Points on a hilly landscape, in no order, each with its height.
A climber steps from a point to the highest of its 4 nearest points, and stops where none of them is higher. Distance is the straight distance between rows; heights are no part of it.
k224: [-19  -6 -12  10  -5  -5   2  -4  -5  -4 -20  17   3 -15  20   6  12   7
  -4   4   0]  h=781
k300: [ -4  -9   0  -6  -8  -8   3  -9   9   2   0   0   7  -6  -4  -7  -1  -6
  16   7 -19]  h=426
k9: [ -9   8 -12   0   7  -7  -3  -1  13 -13  -6   1 -15   6  -2 -10  -5 -12
  13  17  -5]  h=464
k423: [  0  -3   2  -2  23   7  -6  10  -9   6  10  -8  12  -1  -8  -8  10  15
 -35  -9 -19]  h=16
k626: [-13   0   5  -3 -11  14  -4 -16   5   1   8   2   4  13  -4  -3   5   3
  24   8 -17]  h=408
k59: [  4  -2   2  11  17   8   9  13 -10   1   0  -6  11  -7  -3 -16   0  -7
 -13 -10   5]  h=770
k941: [-23 -12  13   5 -10  12   0 -14   8  -2  -2   9  15   0  -5   8   0   1
  22   4 -10]  h=449
k359: [ -2  -9   7  -6  -2  14   3 -19   9  14   5  -2  10   0 -21  -7  -3   7
   0  -1  -7]  h=443
k841: [ -1  -1   9  11   4 -22  -1  -8 -15  10  -4 -12  12  -1   7   0   0   7
 -11 -15 -11]  h=147
k474: [ 13  11   1 -23   7   8 -17  -1   1   8  24  -9 -21  16  -4   7  12  -5
 -22 -13   6]  h=602
k327: [ 10  16   7  -3  16  -1   7  -2  -2  -4  -3 -17  21   4  -3  -4  -3 -10
 -16  -7  -8]  h=574
k296: [ 13   9  -3 -16  -3  16 -12   1   9  12   5   0  -2   9  -2  14  -2   0
   8   6   7]  h=549
k809: [  1   4  -1  10   8   8   3  22  -7   9 -21   0 -10 -10   5   4   7   2
 -15  -1  17]  h=612
k884: [-15 -12  -5   8   9 -12  -3  -8  -2 -12   1   0   2 -17   4  -3   4  -5
  -6   7  -7]  h=254
k728: [ 13   7 -13   0 -19   2   3   2  -7 -11   3   8 -19  21  27   5   2  -2
  26   4   9]  h=177
k693: [ 14   7  -4 -10   1   7  -6  13   4   7  -2  -4  -3   5  -1  11   8  -1
 -10  -2  20]  h=623
k801: [ -9  -8  -4   0   4 -14   0 -16  12  -3  -1  -6   7   4 -15   0   7   2
   4   0  -8]  h=377
k30: [  4  13  -9  -3  11  -7  -2  -1  11   4  -4   2  -1  11   2 -11 -10   0
   3   1   2]  h=611
k593: [ -1   3   4  -7 -19  12  -4  -9  15   2  -5   9  -8   8  -6   1 -12   3
  14  -3   7]  h=255
k371: [-11  -2  10  18  -1 -27   9  -5 -10  -9  -6  -5  -9 -19   9   1  13 -15
 -15  12  -9]  h=259
k866: [  4  -7   3   1   8  -2   7  13  -4  14   0 -24  18  -6  -8  -8  11  -3
 -25  -8 -13]  h=148
k836: [ 23   8   1 -20   6   3 -28  -7  10  15  22  -5  -7   4  -7  16  12  -6
   1  -7  13]  h=522
k326: [-10 -25   3   6  -3 -10   2  -3  -3   7  10  -8   5 -21  -1   0  15   0
  -8   1 -12]  h=731
k411: [ 16  -1  -5   5  -9  14   0  11  -3 -11   6   9 -17  14  12  12  -8  12
  26   2  13]  h=362
k691: [-1  2 -6 -4 -2  9  2  4  2  9  3  8  0 -8 -8 -3  1 15 -1  0  7]  h=648
k183: [  9  -3  -7   2   4 -18  -1  -2  -2  -6  -8 -22  13  18  -8  -9  -8   3
   2   0  -5]  h=746
k494: [  4  -3  -2   9  -4   1   4   5   8   4  -9   4  11  -3 -17 -11   6   5
  -5 -10   1]  h=332
k340: [-13 -13   0  -6  -2   2   1 -27  14  -2  -1   0  17  -4 -18   0   1  -4
  11   4  -8]  h=714
k230: [ -3   0   1   2  -6   6   6  -9  11   2  -8   5   3  -8 -10  -7   2  -5
  23  -3   0]  h=319
k628: [  6   2  -3  -8   5   1  -9  -3  13  13   7 -17   2  10 -14 -12  -3  10
  -5  -9  -5]  h=542
k862: [ 14  13   5  -9  12   3  -7   8   5  -1  18 -10  -8  27  14  12  10 -26
 -10  -8  11]  h=692
k125: [ -5  -2 -15  -6  -4 -16  -2  -2   7  -4   4   9  -2   9  -9  -4  -3  -5
  20   8  -9]  h=381
k756: [  5  -6   9  11 -19  23   5   7 -21   3  -4  15   1  -8   9  11 -10  23
   8 -10   8]  h=427
k508: [-19 -17  11  -5 -11 -14   8 -27  -8  -9   8   4   8 -24   8  13   1   3
  -8  12  -4]  h=143
k882: [ 15  -3  17   3 -19  31   6  -6  -6  -4  18   9  -2  17  12  17  -4   7
  19  -1   2]  h=766
k208: [-12 -13  -1  17 -15  13  -2   6 -11   3 -19  12  -7 -20   3  -3   5  13
  -5  -1   7]  h=563
k562: [-16  -2  -2  11   6 -11  11  14  -6  -8 -14   4  -8  -4  10  -5   0   2
  -2  13   7]  h=512
k623: [ 12  -2   0 -15  -4   3  -7   0   8   2   9  -2  -1   4 -20  -5   5  15
   3   0   1]  h=531
k822: [ 11  11  13   0  12  -3   3   7  -2   4   0 -12  19  19 -10  -8  -8   1
 -16  -9   2]  h=619
k192: [ 21  12   2 -15  14  13 -11  12  -2  15  13   2 -11   4 -13   9   1  -7
 -15  -7   8]  h=687
k526: [ -5  10 -12   7  -2  -5   3   8  -1  -2 -11   6  -8   1   0   0  -4  -9
   9  14  10]  h=497
k522: [-13 -23  -5   4 -10 -28  -5 -21   4  -6  -6  -2   4 -15   5   8   1  -5
   4   7  -5]  h=128
k783: [  2   8 -13   7  -2   5  -2   4 -10  -6  -6  15 -19  15  20   8 -17   2
  19   9   4]  h=245
k270: [-16   4  15   5  -6  13   9  -9  -3  -7   0  15  -5  10   9  -6  -4  -9
  28  15  -9]  h=379
k594: [ 19  12  10   0  11  20  -5  14 -16  -9   1  -7   8  -1   6 -11  -5  -9
 -24  -2   1]  h=575
k820: [ -1   5  -3  12   0   0   9  26  -1  -9 -20   2  -8  -4   6  -9  -3  -7
  -3  15   7]  h=568
k934: [ 15   6   4  -7  11  11  -4  15   0  14   6  -7  -5   0  -8  -2  -2  10
 -19 -14  -4]  h=615
k548: [  1  17 -17 -16  -4   6 -10   2   8  -1   2  -1 -11  14   6   7  -1  -4
  16  12   7]  h=485
k709: [ -5 -20   2  15 -13  12   2  -1  -2  -9  -5   4   4 -25   3   4  10   9
  -5  -2  -7]  h=429
k378: [-26  -2  12  13 -12   1   2 -21  -3  -8  -5   9   2 -10   0  12  -7   6
  12   8  -4]  h=323
k685: [  2  10 -10 -18  -5  -4  -3   0  12  -3   6  -8   6  13 -22  -9  -7  -2
  22  -3 -10]  h=337
k620: [  0 -16  -1  18  10 -17   2   8  -6  20  13 -14   4 -14  -6  -4  13   3
 -18 -13  -8]  h=9
k491: [  0   2  -1   0  11 -11  14   8   3  -8  -6  -1   1  -1  -3 -17  -6  -8
  -6   1  -5]  h=523
k780: [-10  -3  -2   4  10 -39  11  -7  -1  -2   2  -9  11   2   3  -1  -1  -8
  -4   2 -10]  h=87
k542: [ -4  -2  -8   4  -6   2   1 -18  -1 -17  -5   6 -10   5  15  -8 -13   6
  16  12  -9]  h=322
k808: [  3   7  -3  -2   7  17  -7  13   6   7  -5  11  -4 -11  -8  -7   2  12
  -2  -3  15]  h=772
k762: [ 29  21   1 -16  11   8  -4  17  -3   0  10   2   5  11  14  -5  -2 -12
 -11 -12   0]  h=688
k233: [  0 -13  11   4 -19  18  13   9  -1 -10 -11  13   3  -4   4  -1  -2  13
   1  -2   6]  h=480
k380: [ 14  23   0 -16  15   3  -9  17  14  -7  11  -2  -4   8  17  12  -9 -19
 -17 -11   8]  h=712
k565: [ -1  -3  -4   5   1   3  14  13   1   4 -19  -3   3 -10  -2   2   6  -4
  -2  -4   9]  h=508
k634: [ -5   0   7  11  12   1  17  13 -12   7  -9 -17  18  -6  -5 -14   5  -1
 -22  -6  -1]  h=433
k607: [ 16   6  -1  -1   7   5  -1  28  -7  -1   3  -1  -1  -5   3   6  -6 -18
  -2  -4  13]  h=580
k539: [-17  -5  -6  -2  -5   0   0 -15   6 -18   1   7   0   5  -3  -7 -10  -6
  21  13 -11]  h=378
k130: [ 12  14  -1 -14  18   0  -2  12   1  15  -1  -2  -4   8   1   0 -11 -15
  -2  -8   1]  h=710
k488: [-18 -15   4  -1  -8 -41   5 -32  -7 -10   8   4 -15 -22   8   6 -12   6
  -7   9  -4]  h=78
k268: [ 10  10   2   3 -10   8  -1  11   1   7  -6   6 -12  -5   3  14  -5   5
  11   1  11]  h=513
k199: [  1   3   0  13 -19  14   5  -4 -15 -15  -2  25  -8  -1   2   2  -4   7
  15   3   4]  h=339
k810: [ -8 -14  -1   2  -5 -20  -5 -21   0  10  14 -14  13   1  -3  -2   8  16
 -10  -9 -18]  h=223
k660: [  4   0  -2  -3  -2  -3  -3 -15  15  17   6 -15  11  15 -19  -7   1  13
   6  -6 -10]  h=496
k7: [-34 -16   8   7  -4 -10   5 -21   2 -17   0  13   0  -2  19   9  -9   5
  15  18  -5]  h=235
k20: [-20 -13  -6  -2   4 -47  -1 -16  -4 -11  -1   0  -8  -6  10  -1   1  -8
 -10   7  -4]  h=58
k813: [  3   0  -7   0   7  18  -2  17  -8   9  -5   1  -1 -12 -10  -6  14   4
 -12  -8  18]  h=674
k492: [ 14  17  10 -22  13   4  -7  10  -7  -5   6   0   4  10  -1   3   0 -12
 -15  -5   9]  h=758
k177: [ 18  12  -8  -1 -16  10 -19   1  -1   7   4   5 -21  15  13  18   5   4
   7 -11  17]  h=423
k673: [ -8  -7   2  15  -1  -7  10   6  -4   1  -9   0  -1 -22  -2   0   2  -3
  -8   6   4]  h=380

Call two points neighbours if one is among the 4 nearest of the other. Go from one point of each pair to the other, from neighbour to neighbour, staying as high as possible. Name the lowest point that can't be avoided.
k326, k492 => k709
k59, k224 => k562
k340, k808 => k359

Where does a climber stop that starts at each point below?
k660 => k492
k371 => k808
k539 => k492
